A landscape with many valleys, sampled at points; each row gives a point and its height.
A ball rolls from a point to whichever of its 4 nearest points has the largest drop for the distance, and stops where none of them is lower. Distance is the straight distance between rows; heights are no part of it.
kuruf h=278: 52, 45, -4, -43, 9, -3, 16, -20, -21, -23, -14, 0, 3, -31, 21, -18, 9, -43, -14, 1, -9, 19, 18, -31, 40, -40, -7
gem h=377: 6, -11, 3, 60, 28, 49, 54, -55, -53, 10, -19, -32, 19, 18, -4, 30, 8, -24, 19, 2, 30, -13, -13, -29, -38, -18, -14
Kek h=219: 10, -8, -29, 12, 13, 7, -5, -13, -11, 1, -23, 30, 0, -22, 8, 11, 9, 8, -1, 3, 5, -34, 1, -19, -17, 25, 14
Ves h=410: -25, -57, -36, 17, -24, 31, 16, -24, -13, 50, 29, -9, 4, 12, -28, 1, 7, -24, 27, 19, -7, -31, -18, -5, -72, 44, -2
nel h=241: -28, -19, -14, -34, -29, 2, -10, 12, 34, 13, 31, 22, -2, 30, -34, -6, -31, 4, -10, 41, -25, -18, -7, 15, -42, 44, -8
gisin h=332: -27, -27, 9, -37, -28, -2, -22, 31, 47, 15, 18, 14, 2, 54, -31, -8, -44, 5, -30, 43, -25, -19, -26, 11, -43, 44, -28
muri h=262: 15, 41, -8, -37, 23, -1, 8, 4, -8, -13, 1, 32, -26, -51, 6, -15, 14, -47, -35, 2, 4, 6, 7, -1, 14, -39, 11
Linoz h=145: -7, 8, 14, 17, -5, -20, -1, 31, 26, -20, -6, -18, -1, -7, 30, 8, -7, 50, -12, -18, 10, 16, 6, 14, 41, 15, 9
Zus h=139: -4, 14, -9, -13, 18, -4, -10, 7, 3, -20, -10, 21, -15, -22, 2, -12, 11, 0, -33, -6, -9, -11, 14, -7, 1, 12, 8
bokud h=325: 67, 36, -23, -5, -19, -34, 22, -23, -3, -27, -49, -9, 24, -8, 41, 1, 1, -3, 30, -22, -6, 16, 0, -12, 53, -46, 2
zibe h=195: -4, -23, -33, 27, 3, 18, -1, -19, -6, 14, 1, 13, -1, -7, -22, -4, 5, 17, 23, 7, 9, -36, 5, -4, -27, 32, 22
Pepi h=233: -16, -1, 33, -28, 3, 2, -19, 49, -5, 14, -21, -11, 22, 34, -22, 21, -5, -21, -66, 43, -6, -35, -13, -1, -20, 46, -27
bol h=130: 7, 15, -14, 1, -5, -18, -8, -8, -2, -11, -2, 41, -15, -29, 9, -6, 24, 7, 4, -14, -2, -6, 8, -14, 20, -20, 21
zofo h=638: 25, 30, -18, 32, -22, -39, -4, -26, 23, -10, -2, 20, -15, 4, 17, 27, 30, 28, 63, -62, 20, -9, 23, 33, 56, -52, 12
Nirik h=315: -5, 6, 16, -27, 16, -9, 5, 21, -8, -12, -26, -21, 23, 18, 0, 18, 8, -5, -40, 13, 3, -23, -8, -12, -9, 36, -5
zad h=150: -17, 6, -20, 23, -21, -15, -35, -5, 10, 22, 52, 34, -16, -1, -17, -14, 8, 36, 66, -30, 19, -5, 24, 21, 13, -2, 20
pes h=92: 24, 39, -16, -10, -5, 0, -6, -12, 1, -26, -15, 44, -25, -39, 22, -7, 22, -19, -14, -24, -3, -19, 13, -24, 24, -30, 4
Tev h=202: -33, -13, 9, -31, -5, -7, -16, 44, 27, 20, 1, -5, 11, 48, -26, 16, -18, 6, -59, 39, -22, -17, -23, 1, -32, 56, -23
Zure h=437: 12, -5, 23, 53, 10, 37, 55, -52, -62, 19, -40, -46, 44, 26, -10, 30, 14, -18, 20, 1, 50, -12, -25, -32, -43, -14, -31
fises h=628: -48, -21, -7, 9, -43, 2, -18, -31, 9, 46, 96, -19, 8, 15, -5, -27, -18, 21, 90, -7, 2, 31, 19, 33, -7, 22, 24
tuvu h=265: -48, -1, 15, 15, -14, -20, -9, 25, 23, 2, 28, -13, -13, 5, 7, -8, -7, 57, -14, -7, -5, 23, -6, 12, 26, 34, 4
nidi h=173: -12, 2, 29, -37, 34, 16, -14, 41, 38, 3, 25, 18, -52, 0, -47, 1, -10, -36, -36, 15, -4, 8, 10, 21, -15, -25, -5
lel h=544: -34, -15, 34, -14, 8, 5, -8, 45, 15, 10, 5, -14, 7, 21, 11, 8, -10, 16, -60, 17, -17, 13, -5, -13, -4, 46, -14
lafe h=57: -27, 16, 9, 1, -9, -27, -18, 30, 28, 1, 22, 17, -28, -9, 4, -12, 15, 36, 1, -16, 13, 20, 1, 20, 45, -9, 5
lotuf h=59: -31, 21, 35, -12, 29, -9, -18, 33, 26, 0, 45, 18, -45, -19, 7, -12, 15, 2, -30, -30, 7, 37, 14, 19, 45, -41, 6
nirum h=302: 1, 26, 32, -40, 20, 8, -3, 6, -38, -17, -51, -19, 51, 12, -2, 0, -1, -27, -62, 27, 5, -42, -10, -9, -3, 18, -35
guze h=442: -30, -40, -5, 50, -29, -20, -1, 3, -6, 15, 16, -36, -10, 28, -6, 7, 4, 51, 53, -21, 22, -1, 28, 29, -3, 12, 31
rebu h=421: 2, -43, -14, 71, -1, 7, 39, -16, -17, 8, -4, -45, 10, 8, -17, 22, 21, -9, 37, -14, 31, -18, -13, -17, -23, 2, 24
rud h=320: 24, 14, -38, 23, -4, -7, 2, -28, -10, -34, -31, 24, 6, -23, 23, -2, -2, 9, 19, -31, 2, -6, 4, -5, 33, -33, 29
Luza h=87: -21, 18, 14, -10, -7, 5, -22, 13, -24, 0, -46, -2, 40, 34, 7, 14, 12, -14, -47, 29, 8, -49, -14, 18, -31, 59, -38
Nizo h=612: 21, 5, -1, 35, -8, -36, -5, -18, 17, -19, -12, -3, -12, -14, 21, 18, 2, 34, 52, -37, 23, -14, 18, 31, 36, -27, 17
fisep h=375: -36, -33, 2, -46, -43, -1, -25, 1, 56, 27, 59, 2, 15, 63, -26, -29, -41, 11, -2, 29, -34, 29, -24, 11, -45, 29, -14
gozef h=19: -21, -14, 9, 0, -8, 14, -10, 14, -7, 26, -12, 2, 31, 32, -19, 6, -5, -8, -29, 34, -6, -43, -16, -1, -51, 55, -17
basi h=39: -4, 16, -24, -23, 0, -17, -15, 10, 7, 8, 3, 62, -18, -35, -7, -11, 12, 2, -8, -23, 5, -9, -1, 8, 8, -7, 28
tiro h=158: -3, -22, -27, 32, -2, -5, 4, -14, -12, 7, 4, 7, -8, -10, -10, 3, 18, 16, 51, -20, 12, -17, 14, 3, -3, 5, 23
zizo h=319: 35, 15, 35, -21, 28, 42, 0, 22, -9, -28, 8, -51, 7, -12, 42, -4, 4, -44, -7, 1, -3, 74, 23, 20, 40, -50, -7
taz h=260: 25, 15, -10, -2, -4, -11, 8, -3, -11, -17, -44, 3, 16, -19, 19, 10, 4, 20, 1, -11, -5, -1, 19, -6, 17, 11, 18
zoge h=181: -9, -13, -19, -23, -7, 3, -19, 9, 3, 6, 8, 30, -6, -7, -28, -7, -10, 10, -11, 15, -33, -25, -1, 5, -32, 42, -7
kepe h=67: -13, 47, -3, -6, -9, -26, -15, 1, 20, -2, 13, 38, -34, -4, 10, 2, 22, 19, 11, -53, 16, 6, 10, 29, 59, -38, 16
dono h=267: -16, -33, -27, 60, 7, 29, 30, -38, -34, 32, 17, -2, -12, -11, -15, 20, 28, -12, 47, 5, 19, -28, -8, -23, -37, -3, 20
futi h=369: 48, 34, -47, 20, -17, -10, 19, -39, 0, -28, -44, 4, 1, -7, 42, 26, 6, -23, 53, -45, 2, 1, 2, -5, 49, -74, -5
zagog h=70: 39, 24, 26, -50, 24, 7, 14, -15, -23, -17, -9, -19, 14, -28, 9, -15, 3, -63, -48, 34, -3, -4, 14, -13, 7, -21, -41
tef h=85: -34, -36, 15, -54, -4, -8, -20, 29, 52, 12, 49, 30, -24, 28, -47, -23, -26, 0, -15, 42, -19, 16, -18, -1, -17, 13, -16
renu h=125: -4, -14, -16, 13, 2, 29, -7, -18, -27, 15, -16, 17, 17, 5, -4, -1, 2, 0, -11, 29, -12, -46, -18, -4, -47, 54, -7
Gib h=411: 50, 10, -19, 29, 16, 28, 16, -58, -29, -11, -51, -12, 32, -5, 28, 7, -6, -15, 40, -10, 25, -15, -7, -22, -7, -21, 5
deza h=605: 72, 25, -15, 37, -8, -4, 27, -52, -12, -21, -50, -24, 22, 18, 23, 13, -11, -17, 67, -15, -2, 3, -16, -24, 3, -73, -16
duk h=521: 27, 30, -37, 3, 0, 21, 6, -47, -14, -1, -23, 78, -29, -51, 26, -7, 19, -18, 4, -29, -5, -32, -2, -17, 7, -34, -3
rom h=198: 0, -9, -1, 5, 1, 6, -1, -14, -34, 8, -45, -3, 36, 4, -1, 14, 7, -4, -28, 19, 2, -44, -15, -2, -19, 47, -19
voka h=336: -8, -11, 51, 11, 26, 52, -55, 34, 49, 2, 36, 18, -54, -7, -25, -16, 20, -24, -10, -27, 13, 54, 14, 39, -14, -52, -20
Lufe h=431: 67, 49, -20, -9, -13, 4, 26, -44, -16, -16, -40, 9, 35, -15, 27, -19, -3, -25, 20, 5, -10, 2, -4, -38, 28, -41, -15
Keto h=397: -10, -52, -36, 3, -32, 11, -19, -14, -1, 34, 37, 4, 13, 16, -29, -12, -8, -10, 11, 27, -16, -23, -11, 21, -51, 51, -3
pata h=345: 48, 51, -16, 1, -42, -43, 33, -21, 14, -24, -20, -3, 14, 8, 30, 14, 3, -1, 48, -28, -15, 26, 4, -4, 63, -73, -4
nosuk h=387: -33, -8, 28, -23, 6, -8, 0, 43, 18, 10, -1, 2, -10, 11, -9, -3, -11, 19, -43, 11, -14, 7, -1, 1, -19, 34, -12
zela h=344: 56, 32, -17, 18, -33, -47, 9, -18, 19, -37, -27, -22, 17, -8, 34, 28, -20, 14, 50, -32, -5, 17, -8, 3, 59, -59, -2
pifer h=376: -31, -42, -28, -5, -32, 15, -19, -19, 12, 43, 62, 9, 6, 2, -40, -22, -20, 10, 41, 25, 8, -2, -3, 15, -51, 16, 19
muba h=93: -18, -17, -25, 6, -17, -17, -30, 1, 13, 18, 51, 22, -13, -2, -21, -17, 15, 28, 36, -6, 2, -28, 19, 15, -17, 6, 27
tudis h=488: 13, -19, -14, 46, -4, -12, 12, -26, -8, -11, -25, -32, 18, -5, -3, 21, 8, 28, 31, -9, 19, -4, 17, 5, 1, 6, 16
Vizo h=91: -40, 7, 14, -9, -22, -6, -31, 17, 40, 18, 47, 24, -26, 2, -8, -16, -10, 44, 11, 0, -5, 20, -3, 11, 16, 20, 16
tuti h=185: -18, -4, 28, -26, 23, -8, 5, 41, 7, -15, -2, -25, 2, -2, 16, -2, -2, 12, -44, 0, -3, 18, -1, -5, 25, 11, 8
gide h=183: 39, 38, 12, -31, 2, -24, 18, 6, -12, -30, -15, -22, 18, -14, 22, -1, 6, -23, -7, 0, -5, 34, 0, -16, 43, -36, 10
fufif h=50: -30, 5, 25, -24, -7, 13, -25, 36, -7, 8, -25, -11, 34, 42, 2, 19, 0, -5, -54, 18, -4, -11, -20, -1, -23, 73, -18
banar h=414: -14, -39, -7, 32, -16, -6, 3, 17, -15, 10, -19, -36, 37, 12, 11, 20, 9, 36, 11, -13, 0, 10, 1, 14, -13, 51, 17
mefiv h=218: -8, -14, -8, -32, -8, 0, -22, 11, 16, 9, -2, 28, 1, 7, -33, -7, -18, 1, -41, 40, -18, -32, -19, -4, -28, 45, -16
nesu h=400: -25, -3, 35, -2, 13, -13, 4, 38, -11, -16, -23, -24, 33, 11, 26, 9, 3, 25, -48, -2, -5, 14, -22, -10, 19, 40, 0
Das h=148: 11, 12, -8, -34, 20, 5, 5, 1, -1, -9, -15, 38, -11, -35, -13, 1, -2, -32, -36, 26, -22, -27, 4, -2, -7, 6, -22
movo h=398: 58, 43, 6, -48, 7, -4, 28, -22, -39, -1, -24, -21, 39, -10, 28, -27, 1, -36, -9, 26, -18, 30, 7, -43, 21, -40, -17
gire h=75: -27, 14, 34, -20, 15, -11, -8, 40, 19, -16, 16, 2, -38, -8, -8, -11, 8, 5, -36, -18, -7, 31, 15, 4, 41, -13, 10
sedek h=116: -44, 23, 18, -21, 1, -15, -45, 31, 42, 16, 64, 41, -36, -4, -30, -20, -14, 31, 6, -12, -5, 25, -5, 15, 25, -2, 18
nopu h=237: -38, -17, 39, -10, 18, 2, -11, 48, 26, -4, 37, -16, -37, 8, -13, -11, -9, -4, -41, 4, -5, 37, -6, -6, -2, 12, -7
Zulap h=199: 17, 19, 15, -38, 19, -4, 14, -1, -27, -23, -30, -9, 18, -14, 25, -7, 6, -26, -49, 18, -6, -20, -10, -16, 11, 8, -19
dezog h=557: -35, -56, -30, 39, -20, -3, 26, -5, -30, 25, 44, -34, -1, 14, -16, 4, 19, 13, 31, -2, 12, -9, -3, -9, -37, 17, 22
rumas h=240: 34, 31, -13, -17, 17, -14, 9, -24, -20, -17, -40, 27, 0, -20, 28, -4, 3, -13, -11, 9, -11, -16, 2, -21, 17, 4, 3
vulot h=370: -6, -1, 34, -39, 37, 1, 9, 28, -11, -11, -18, 3, 7, -6, -34, 20, -16, -42, -68, 44, -14, -31, 1, 12, -11, 12, -39
Zazer h=203: 16, 19, -4, -30, 27, 21, 10, 26, 20, -12, 15, 28, -49, -32, -29, -6, 1, -59, -44, 18, -5, 10, 20, 24, -15, -40, -9
rubef h=180: -12, -18, 15, -46, 14, 5, 8, 30, 43, 7, 21, 35, -32, 17, -55, 2, -22, -25, -42, 40, -15, -13, -5, -8, -28, 0, -29
feli h=291: 40, 15, -17, 25, -2, -15, 18, -25, -11, -35, -43, -4, 24, -4, 27, 12, -4, 10, 40, -13, 4, 11, -3, -10, 21, -13, 4
Nim h=404: -65, -16, 56, -25, -32, 5, -22, 18, 53, 36, 61, -18, -20, 47, -8, -27, -51, 31, -17, 11, -33, 29, -42, 4, -10, 30, -37
Beb h=159: -9, 14, -30, 30, -16, -9, -22, -11, -1, 15, 34, 44, -24, -18, -12, -5, 31, 13, 45, -29, 13, -10, 14, 11, 6, -16, 31
sokov h=266: 12, 5, -30, 16, 1, 21, -8, -23, -10, 8, 1, 48, -18, -35, 0, -2, 8, 7, 14, -9, -12, -37, 5, -1, -18, -8, 9
Pem h=222: 20, 21, -4, -24, 9, -3, 6, -11, -5, -24, -23, -3, 9, -27, 27, -3, 0, -26, -24, -6, 3, 9, 15, -16, 17, -13, -1
Luz h=131: -30, -5, -16, -1, -29, -17, -37, 9, 15, 17, 48, 19, -19, 1, -8, -17, -10, 45, 30, -11, -8, 10, 4, 5, -13, 22, 18
sapu h=383: -22, -39, -17, 57, -4, -20, 12, -16, -11, 7, 5, -25, -9, 3, -9, 13, 3, 30, 51, -22, 28, -1, 19, -4, -3, -9, 20
bapa h=254: -18, -33, -2, 4, -7, -4, -29, 18, 10, 18, 8, 2, 1, 10, -8, -2, 2, 28, -24, 17, -24, -8, -8, 11, -18, 54, 7
leg h=537: -18, -35, -11, 61, -11, -36, 15, -8, -5, 8, 29, -33, -19, 2, -8, 18, 8, 36, 72, -21, 32, -9, 21, 18, 6, -19, 15
nufo h=303: -4, 4, 32, -5, 40, 4, 21, 23, 12, -29, 6, -38, -4, -6, 18, -7, -6, -3, -38, -8, 1, 42, 8, 11, 29, -16, -6
divim h=244: 13, 9, 2, -22, 14, -17, 14, 11, -19, -19, -36, -25, 30, -12, 30, 6, 3, -8, -27, -5, -9, 0, -5, -18, 23, 11, -11
Pel h=144: -34, -20, 52, -2, 31, 28, -23, 38, 38, -9, 54, -17, -59, -10, -17, -20, 8, -12, -20, 5, 7, 40, -5, 26, -1, -23, -7
Senev h=330: 22, -17, -22, 53, 17, 28, 37, -49, -37, -13, -33, -16, 10, -5, 4, 31, 1, -13, 44, -5, 27, -20, -3, -29, -7, -27, 10
Vidaf h=97: -13, 2, 38, -3, 39, 18, -13, 31, 24, -13, 33, -9, -57, -22, 6, -3, 23, -27, -20, -25, 18, 48, 14, 25, 21, -44, 8
Mabi h=186: 9, 37, -27, 2, -21, -14, -25, -13, 13, -5, -1, 66, -25, -19, 0, 3, 34, -3, 29, -52, 8, -11, 11, 2, 28, -39, 33
kives h=606: 97, 43, -19, 37, -5, 26, 25, -73, -43, 24, -38, -4, 30, 17, 47, -15, -20, -19, 74, 20, -1, 24, -4, -32, 1, -82, -45
kas h=339: 15, -6, 0, 16, -12, -16, 14, 7, -16, -10, -48, -23, 31, 0, 17, 17, -2, 32, 2, -8, -4, 4, 2, -4, 5, 13, 10
makag h=58: 31, 6, -45, 46, 9, 42, 4, -40, -7, 13, -6, 55, -27, -42, 2, 4, 21, -13, 32, -15, 9, -36, 7, -1, -1, -26, 3
koba h=374: -22, -10, 28, -22, 10, 12, -4, 44, 26, -3, 0, 3, -1, 31, -27, 6, -20, -14, -61, 33, -16, -21, -15, 3, -24, 42, -23
dakud h=329: -28, -27, -9, -32, -31, 11, -29, 4, 38, 40, 57, 23, 3, 28, -32, -34, -40, 22, 9, 33, -17, 7, -12, 25, -43, 26, -5
vaso h=95: -6, 10, 20, -11, 12, -30, 1, 24, 5, -16, -4, -7, -10, -15, 18, -3, -12, 10, -26, -14, -1, 22, 0, -13, 34, 12, 12
rodo h=160: -5, 14, 13, -37, 29, 9, 4, 18, 2, -9, 6, 26, -42, -27, -6, -3, 4, -38, -53, 4, -13, -8, 2, 1, 1, -19, 5
mizag h=338: 20, -10, 0, 27, 1, 10, 14, -19, -40, 5, -65, -25, 35, 11, 1, 17, 16, 7, 7, -7, 12, -20, -20, -11, -31, 36, -3
Zaz h=16: -14, -27, -25, 30, -15, -18, -9, 4, -10, 3, -1, -6, -10, 3, -2, -6, 5, 38, 23, -13, 1, 4, 14, 6, -7, 24, 29
tiz h=418: -61, -20, 49, -54, -36, 3, -27, -3, 79, 38, 65, -8, -1, 60, -35, -33, -63, 13, -18, 21, -39, 44, -31, 6, -12, 15, -45
vig h=444: -27, -46, -13, 10, -31, -4, -15, 8, 3, 32, 50, -11, 2, 29, -12, -14, 0, 23, 41, 6, -4, 5, 3, 17, -29, 50, 31
Paze h=423: -7, -18, -1, 50, -24, -35, 16, 6, -2, -1, -13, -37, 4, 13, 19, 16, -6, 56, 16, -17, 11, 5, 14, 41, 15, 23, 18
vifi h=562: -50, -42, -8, 33, -34, -21, 17, -21, -4, 37, 76, -41, -12, 20, -17, -12, 3, 10, 57, -11, 24, 24, 14, 10, -17, -8, 27
nosi h=412: 5, -5, 2, 27, 7, 20, 19, -30, -61, 28, -49, -42, 51, 40, -10, 22, 20, -26, 1, 12, 24, -34, -20, -11, -59, 37, -34
Viko h=545: 2, -25, -11, 66, -19, -27, 12, -9, -4, -12, -6, -48, -10, 11, 4, 35, -2, 38, 53, -32, 28, 1, 9, 25, 3, -13, 29
bof h=261: -41, -14, 13, -43, -21, -9, -19, 30, 51, 27, 46, 19, -13, 46, -34, -14, -30, -11, -33, 45, -35, -7, -27, 8, -35, 21, -20
zanad h=352: 39, 0, -17, 20, 9, 10, 7, -31, -32, -18, -54, -9, 44, -9, 17, 10, 3, 7, 14, -12, 9, -15, -12, -8, 5, 10, 2
rez h=60: 33, 25, 33, -40, 33, 26, 7, -7, -28, -14, -17, -28, 18, -15, 17, -11, -8, -79, -55, 38, -4, -1, 9, -3, -21, -17, -43
Geko h=35: -23, 37, 36, -10, -2, -16, -22, 31, 25, 1, 47, 44, -44, -24, -5, -11, 24, 15, -3, -31, 12, 22, -3, 22, 34, -34, 19
zub h=228: 27, -1, -32, 41, 13, 15, 15, -50, -21, -4, -24, 19, -2, -16, 4, 10, 18, -10, 41, -17, 11, -25, 0, -13, 1, -14, 20
Nof h=324: -14, 0, 16, 21, -13, -15, 8, 30, 3, -4, -17, -32, 16, 6, 26, 1, -14, 68, -20, -15, -2, 19, -9, 26, 32, 29, -3
sev h=532: 63, 38, -26, -1, 8, 28, 19, -67, -28, -3, -45, 30, 7, -41, 31, -10, 1, -21, 17, 3, -8, -13, 3, -32, 24, -36, -14
Meno h=239: 32, 18, 12, -36, 36, 27, 3, 20, -1, -36, 2, -29, -15, -30, 19, -6, 7, -59, -33, 8, -2, 44, 24, 5, 25, -47, 7
balo h=405: 39, 10, 4, 1, 8, 8, 7, -27, -30, -19, -61, -15, 57, 1, 26, 3, 1, 7, 2, 5, 10, -1, -11, -19, -2, 15, -1
Laka h=227: -2, -23, -36, 45, 7, 36, 20, -31, -31, 14, 5, 21, -11, -10, -13, 4, 17, -12, 23, -6, 1, -37, 2, -14, -24, 16, 9
Niv h=348: 26, 27, -36, 19, -2, -1, -8, -44, 0, -25, -33, 26, 3, -19, 26, 10, 27, -5, 45, -42, 12, -14, 20, -17, 37, -57, 21
rel h=164: 26, 25, 33, -44, 34, 19, 12, 24, -16, -25, -4, -42, 25, -11, 21, -13, 3, -48, -35, 16, 10, 29, 6, -5, 13, -20, -21
fusur h=263: -56, -16, 35, -22, -13, -15, -18, 34, 45, 20, 48, 0, -29, 28, -26, -18, -35, 22, -27, 17, -27, 37, -21, 9, -9, 18, -18
turet h=207: -2, -4, -9, -16, -1, 2, -5, 6, -26, -11, -22, 11, 20, 5, 11, 7, 8, 8, -24, 7, -4, -24, -7, -3, -8, 35, 7
Lave h=154: -30, -19, -10, -33, -11, -1, -27, 18, 21, 17, 19, 21, -17, 8, -24, -16, -11, 17, -9, 12, -22, 5, 1, 8, -16, 30, -6
vez h=594: 73, 34, -30, 36, -4, 24, 25, -69, -28, -4, -33, 15, 12, -6, 36, 7, -4, -18, 58, -12, -1, -2, 3, -33, 15, -69, -7
dubo h=174: -6, 1, 14, -41, 30, 18, 2, 31, 28, -1, 17, 34, -40, -7, -60, 9, -11, -38, -46, 34, -11, -16, 9, 12, -16, 1, -28
rivo h=201: 31, 32, 25, -24, 23, -7, 22, 19, -4, -27, -15, -30, 26, -11, 25, -6, -8, -22, -16, 5, 2, 44, 7, -14, 54, -26, -3
Dumu h=163: 2, 2, 15, -28, 26, -2, 5, 17, -12, -13, -24, 5, 10, -5, -3, -10, -4, -5, -42, 26, -5, -2, -3, -20, 1, 17, 2
nodo h=111: -22, 12, 27, -19, 20, 2, -32, 36, 21, -12, 43, 31, -56, -18, -21, -7, 8, -22, -31, -22, 15, 34, 3, 14, 8, -32, 6
pelu h=128: -33, -5, 13, -32, 15, -17, -21, 38, 34, 7, 42, 33, -34, -4, -14, -24, -1, 11, -19, 17, -6, 23, -15, -4, -11, -10, 6
Rabav h=211: -20, -13, -7, 29, -8, -16, -11, 1, -1, 3, 0, -19, 5, 4, 8, 2, -10, 45, 18, -21, 4, -1, 3, 11, 2, 26, 18
kivo h=468: 72, 33, -7, -8, -13, 0, 19, -37, -36, -13, -47, -6, 52, -4, 24, -5, -5, 3, 27, 10, 3, 0, -12, -37, 13, -23, -25
pesaf h=515: -37, -40, -27, 34, -34, -3, 3, -10, -7, 33, 49, -25, 3, 9, -18, -10, 4, 18, 53, 2, 20, -6, 18, 14, -23, 8, 29
zorog h=192: 3, -10, -31, 34, 4, 14, -11, -19, 2, 4, -7, 26, -6, -6, -4, 13, 14, 2, 57, -23, 15, -25, 16, 1, -8, -23, 33
murig h=141: 18, 17, 13, -3, 6, -25, 28, 5, -2, -38, -25, -24, 20, -20, 26, 5, -18, 9, -4, -14, -2, 32, 5, -4, 51, -15, -4
vel h=475: -16, -13, 9, -1, -11, -1, -7, 20, -2, 3, -23, -26, 38, 25, 15, 14, -9, 27, -30, -8, -7, -7, -8, -8, -9, 59, 14
pesu h=271: -13, -31, -22, 45, 15, 28, 44, -27, -45, 35, 4, -22, 7, 7, -12, 23, 20, -13, 18, 8, 13, -26, -2, -28, -46, 6, -11
geg h=577: -8, -43, -7, 68, -3, -28, 30, -4, -9, 2, -19, -69, 14, 18, -3, 33, 7, 21, 35, -24, 22, 2, -10, 24, -11, 2, 11
ris h=167: -22, -9, 33, -42, 23, 5, -9, 48, 15, -14, 13, 8, -34, -2, -23, 5, -7, -29, -47, 23, -17, 6, 12, -6, -16, -1, -11
dig h=280: 42, 13, 25, -37, 26, 33, 4, 16, -25, -19, 4, -53, 15, 4, 33, -14, -3, -48, -14, 7, -4, 53, 22, 17, 19, -33, -7

Where does a ball stop that starts at each point below?
gide | Geko
vel | basi
lel | Geko
dubo | basi
rivo | Geko
Zazer | basi
nesu | Geko
